Each row is a point on a landscape with many peaks, with its height.
A climber steps from a point to the highest of its 2 nearest points, and stops where none of them is higher. Distance is the straight distance between rows; heights are no part of it.
Q413: [-9,1,18,-6,31,61,-46,-43,48,-27,18,-22,-39,4,-2,-5,-11,8,-27,2,20,-20,-24,13,-27,4,27]  h=202
Q676: [-31,3,-67,80,-45,-18,-20,-45,18,-28,-38,47,15,-32,-40,48,-11,-41,11,-12,-36,-28,-16,44,-23,-19,-54]  h=511
Q985: [21,-20,66,-16,-3,-34,-16,-33,58,46,12,-49,-1,-13,16,-13,3,36,-22,-16,51,6,-36,7,3,8,5]  h=150
Q89: [-75,18,-59,39,-5,22,28,-7,-10,-7,25,-5,-18,-5,-7,40,-32,-53,-14,-11,-28,-7,-18,24,10,29,0]  h=440
Q541: [0,-4,44,-21,-23,1,-4,28,-55,-32,-3,50,-20,39,20,-47,-17,32,24,11,12,-31,-22,-23,-15,-33,39]  h=205
Q199: [25,-28,-14,-15,-17,-38,-3,-8,-19,-15,4,-34,0,-26,-23,33,112,25,34,-37,41,4,37,0,-27,13,-28]  h=306
Q916: [13,30,0,-17,33,44,15,11,-35,-31,-33,10,-33,0,-1,-32,37,13,13,45,-41,-9,53,-23,-3,31,8]  h=558
Q293: [-7,-33,45,31,-38,-5,28,49,-35,-15,20,1,-67,6,-31,1,17,30,28,-15,35,-40,-33,12,56,-15,27]  h=70
Q627: [18,14,-15,-16,-13,22,9,4,35,0,-42,18,-43,-19,9,-33,0,29,-20,11,-26,-53,2,-32,-34,-36,6]  h=138
Q842: [-58,-9,-6,33,3,60,18,-12,-11,-11,7,-52,-9,-12,-4,20,-23,24,-15,4,40,-23,-37,34,5,53,4]  h=638
Q614: [0,-36,-5,-30,-29,4,-66,-14,23,-24,-35,26,10,-26,-5,-5,21,-4,10,-10,41,32,-26,31,-27,17,-49]  h=429
Q401: [5,-23,-18,60,29,-14,-17,13,-22,14,17,39,-30,9,6,4,-20,-61,37,0,-27,-8,2,28,27,-50,-21]  h=394
Q863: [-42,-10,-5,-8,51,-11,-15,16,-57,-31,36,-30,15,83,-23,-33,-47,11,-7,45,-7,13,-16,1,-14,22,5]  h=231
Q996: [14,2,18,-16,7,-22,-12,3,-34,-11,-1,23,-19,25,4,-26,10,-6,23,-7,-1,16,34,-25,4,-33,30]  h=241
Q394: [65,-7,15,7,-4,-30,33,11,38,10,-33,12,54,52,-25,18,-15,-16,-16,10,18,21,-52,10,21,-1,19]  h=211
Q201: [20,3,7,44,-32,15,-3,-30,26,-19,-53,27,-60,-31,-23,27,14,-1,-9,-18,16,-35,-26,45,-18,-39,12]  h=439
Q697: [-40,36,-2,32,-12,22,57,-16,-6,3,-22,-30,13,8,19,-12,-29,43,-31,28,26,-38,-32,8,-7,52,27]  h=507
Q388: [37,-23,36,61,-21,-44,-44,-23,-2,22,-39,3,5,-5,11,3,3,18,-25,-3,31,14,-45,54,-13,-18,-15]  h=643
Q796: [15,-18,8,-35,-5,55,-19,-14,7,-52,31,28,20,22,3,-21,1,12,41,-7,36,19,-6,11,16,22,-7]  h=280
Q575: [-57,16,-18,48,4,41,-18,-13,30,3,18,-58,-23,-30,-16,33,-37,-20,-53,-13,10,8,-12,50,0,35,23]  h=550
Q533: [12,9,17,-61,-5,-6,33,56,-2,31,31,-10,-10,-13,12,3,21,32,6,-29,-1,33,37,-74,31,-27,22]  h=174
Q455: [-35,-19,-55,77,-10,1,-26,-16,2,14,6,34,18,-15,12,18,-40,-54,42,-4,-34,-37,-25,19,-1,-31,-58]  h=443
Q978: [5,-30,34,1,-18,-27,54,-6,41,25,-15,-57,2,-25,-11,32,-8,40,-19,-22,63,-43,-59,0,17,8,4]  h=133
Q151: [-39,-25,13,-6,27,90,-41,-5,-7,-39,38,-10,-27,14,24,-10,6,-1,27,7,16,-24,-7,24,-1,21,9]  h=236
Q490: [3,13,13,-46,-25,-5,51,19,-39,-18,12,7,30,27,3,3,26,25,32,-6,32,0,13,-47,17,-3,18]  h=206
Q460: [-30,17,-49,-2,59,-3,8,11,-15,-14,-15,-45,-4,2,-6,28,1,-43,-26,39,-61,37,33,-9,27,48,-19]  h=555
Q843: [-5,23,27,6,-43,6,62,-7,-54,34,-49,-14,26,33,54,-21,6,26,-3,20,11,-19,-12,-11,-3,48,30]  h=569
Q507: [-64,16,-39,-2,-46,5,33,5,4,12,26,-13,-11,-39,23,29,6,-15,3,-35,11,-20,19,-14,9,22,-10]  h=361
Q948: [32,-18,1,-54,-18,-22,-43,16,4,-18,-18,-25,-1,-42,-10,11,85,-11,-4,-38,12,38,21,8,-34,21,0]  h=329
Q424: [47,50,-32,-34,13,11,22,-36,54,-19,7,66,65,-4,-28,-2,-50,11,15,5,-40,6,20,-74,-14,3,-18]  h=213
Q301: [-7,54,-7,39,38,27,-6,-17,37,1,33,-42,4,-7,-6,3,1,-25,-52,20,-34,46,61,1,30,32,36]  h=417
Q463: [-36,42,-53,-39,-12,-30,46,-33,0,-1,-3,45,33,-25,2,6,6,-1,31,-6,-39,-57,26,-83,-43,-33,3]  h=124
Q765: [-22,-9,5,32,-21,-45,51,1,-5,46,-26,-22,-1,-2,-2,33,-23,-1,-33,-34,19,-46,-66,27,-25,-8,28]  h=114
Q468: [-8,18,-3,8,8,26,-31,-3,24,31,23,12,-55,-38,32,-34,-16,-3,-12,-4,-30,-17,29,-3,-7,-39,27]  h=131
Q19: [-34,-17,-5,-24,34,-54,10,31,-33,-9,12,-53,-25,31,-30,-6,-29,22,-43,28,-1,7,-16,-18,-4,17,-6]  h=207
Q665: [20,16,10,-20,-29,48,-1,-16,12,-25,-24,65,-6,4,30,-45,-24,17,14,10,0,-51,-25,-19,-37,-15,42]  h=165
Q374: [24,-16,9,46,-14,-12,-58,-20,2,-3,-24,52,-23,-18,26,5,-13,-15,-1,3,11,-2,-22,42,-40,-60,-9]  h=529
Q281: [62,-6,16,32,-14,76,-21,-8,32,-40,-12,37,0,7,-9,-24,10,14,24,6,45,13,-4,29,29,13,13]  h=324
Q731: [-8,-21,12,-65,-32,-9,-63,4,0,-48,-3,-24,-6,16,-19,-2,34,8,-12,-25,16,58,-27,6,-24,34,8]  h=371
Q793: [-41,-14,3,-46,-6,-45,38,26,-27,12,76,2,25,22,6,17,2,-4,41,-31,7,3,27,-30,-7,-63,-35]  h=166
Q416: [-7,-22,-12,-87,-23,5,-18,21,25,-29,41,-25,39,18,-35,39,12,-23,-22,-47,21,73,-25,1,-13,18,4]  h=320
Q154: [23,-26,53,15,14,12,32,31,-9,3,42,-30,-55,44,-28,9,23,2,17,-28,18,15,-15,-1,64,-26,59]  h=55
Q993: [6,21,20,71,35,15,-1,44,-47,21,9,0,11,65,-7,-32,-33,-27,-21,31,-19,2,3,29,19,-10,63]  h=312
Q296: [29,-47,15,11,49,-60,3,-15,6,15,-3,-21,-12,-30,-24,35,68,7,19,-15,34,-11,16,-6,11,-21,-34]  h=287
Q824: [26,20,-29,-52,-9,-48,-1,-22,20,-9,-8,19,65,1,-16,20,-14,-5,1,-5,-17,27,9,-54,-18,-10,-7]  h=242
Q97: [27,-41,-10,-22,-30,-19,-44,26,33,18,-53,8,37,-19,9,-12,-32,16,-1,11,28,-10,-39,27,-28,19,-57]  h=479
Q165: [-10,10,3,13,29,5,-11,-4,-38,1,27,-1,38,73,-1,-4,-55,-41,-13,14,-20,16,-21,38,-3,-1,17]  h=266
Q783: [-24,-25,37,36,-13,-38,42,29,-64,21,-16,3,-60,11,19,-20,11,22,31,7,25,-64,-9,-11,11,-18,17]  h=83
Q667: [29,-31,5,15,62,-49,-20,-2,12,0,5,6,-21,8,-19,-4,-7,17,26,33,3,-2,16,-9,13,-42,-42]  h=270
Q518: [-45,60,-39,62,3,34,6,-10,1,-5,6,-21,-39,-43,-19,-1,2,3,-49,18,-45,17,67,9,20,17,-6]  h=452
Q616: [2,43,-33,-6,59,13,44,15,-2,-7,-2,-23,-40,-16,-5,9,26,-18,-14,46,-69,-11,59,-50,16,-5,-6]  h=660
Q929: [4,-6,12,-67,-46,42,1,21,20,39,13,31,51,-29,46,-13,0,-28,27,-48,-17,12,0,25,-14,15,7]  h=257
Q613: [20,-37,32,29,-40,-42,-33,35,-20,57,-24,12,30,-12,37,-21,-5,29,16,5,29,2,-24,48,10,-3,-52]  h=543
Q953: [13,-16,3,52,44,-27,6,41,-36,34,22,-8,-14,39,-13,-25,-28,-47,1,24,-32,32,20,21,50,-19,-15]  h=357
Q376: [-32,44,-52,52,10,69,2,-28,37,-41,-9,-17,-29,-41,-50,36,-1,-3,-27,23,-37,-34,47,28,0,2,-37]  h=517
Q586: [-16,13,-13,-52,-57,32,10,12,8,5,5,0,11,-32,37,3,17,-8,-4,-19,-1,29,4,-14,14,45,-1]  h=305
Q858: [52,-6,-4,-15,10,-1,1,9,24,36,-33,22,23,11,16,2,-11,-27,-9,8,-28,5,-11,10,-5,-4,19]  h=199
Q115: [4,-1,-3,-96,-2,-24,-7,17,12,37,21,-23,72,5,6,32,-14,4,-15,-17,-11,65,-9,-15,-11,5,5]  h=278
Q760: [79,-21,29,-28,7,-34,-15,12,34,-13,-10,12,44,17,-41,0,23,9,3,-10,38,50,-16,-9,10,-3,-11]  h=234
Q326: [70,-14,26,-24,47,-48,-29,-18,15,-4,11,13,26,7,-17,-27,5,44,8,10,9,48,33,-36,20,-8,-48]  h=253
Q47: [-6,37,40,11,7,17,19,-13,-59,-12,-38,-15,-1,21,35,-52,38,48,-11,54,-8,9,32,-15,11,63,29]  h=477
Q834: [-24,21,-7,-29,-11,-13,6,48,-5,3,29,-2,-64,-39,16,-41,-7,11,-18,-3,-36,16,51,-52,16,-32,17]  h=151
Q540: [30,10,22,-18,7,-5,-30,-64,65,-3,-13,-1,15,0,8,-16,-8,26,-40,1,21,18,-9,3,-11,5,14]  h=172
Q387: [-53,-7,13,-25,10,-59,24,20,-15,39,29,-33,10,14,16,2,-5,16,-11,-7,11,16,9,-22,9,-6,-19]  h=187
Q216: [-28,4,-34,-50,2,-5,21,7,-38,9,33,23,16,-20,20,9,23,-36,59,-33,-18,-37,40,-42,-18,-22,-13]  h=144
Q902: [-22,-27,12,24,-5,-67,37,15,-32,46,-24,6,7,13,28,-18,-23,4,17,-13,26,-79,-51,3,-32,-43,3]  h=97
Q672: [-44,26,-49,69,1,14,-20,-79,0,-42,-17,7,-5,-25,-16,53,13,-28,-2,19,-53,-12,32,8,-6,-3,-51]  h=617
Q220: [14,17,-20,-15,56,47,-6,13,-2,2,38,-35,22,11,-10,-10,-12,-41,-7,28,-41,51,41,4,35,53,1]  h=480
Q910: [42,-5,17,-39,-20,9,-19,11,-29,59,-30,44,43,-26,39,-11,9,-30,22,-6,-31,14,-3,13,-24,29,-14]  h=223
Q909: [50,14,-1,67,5,60,-22,-53,53,-50,-16,41,-26,1,-19,14,7,-2,3,8,7,-22,5,26,1,-28,14]  h=374

Call two points neighbours if one is among the 2 nearest of the other. Go from one point of each pair to the other, from neighbour to neighbour, staying as high as possible. Name the lowest point that can't be avoided.
Q996, Q672 => Q154
Q731, Q672 => Q858
Q672, Q842 => Q301
Q842, Q843 => Q697
Q842, Q616 => Q47

Where does a climber stop that starts at each point below?
Q858 => Q842
Q216 => Q672
Q760 => Q731
Q902 => Q388
Q993 => Q672
Q151 => Q388
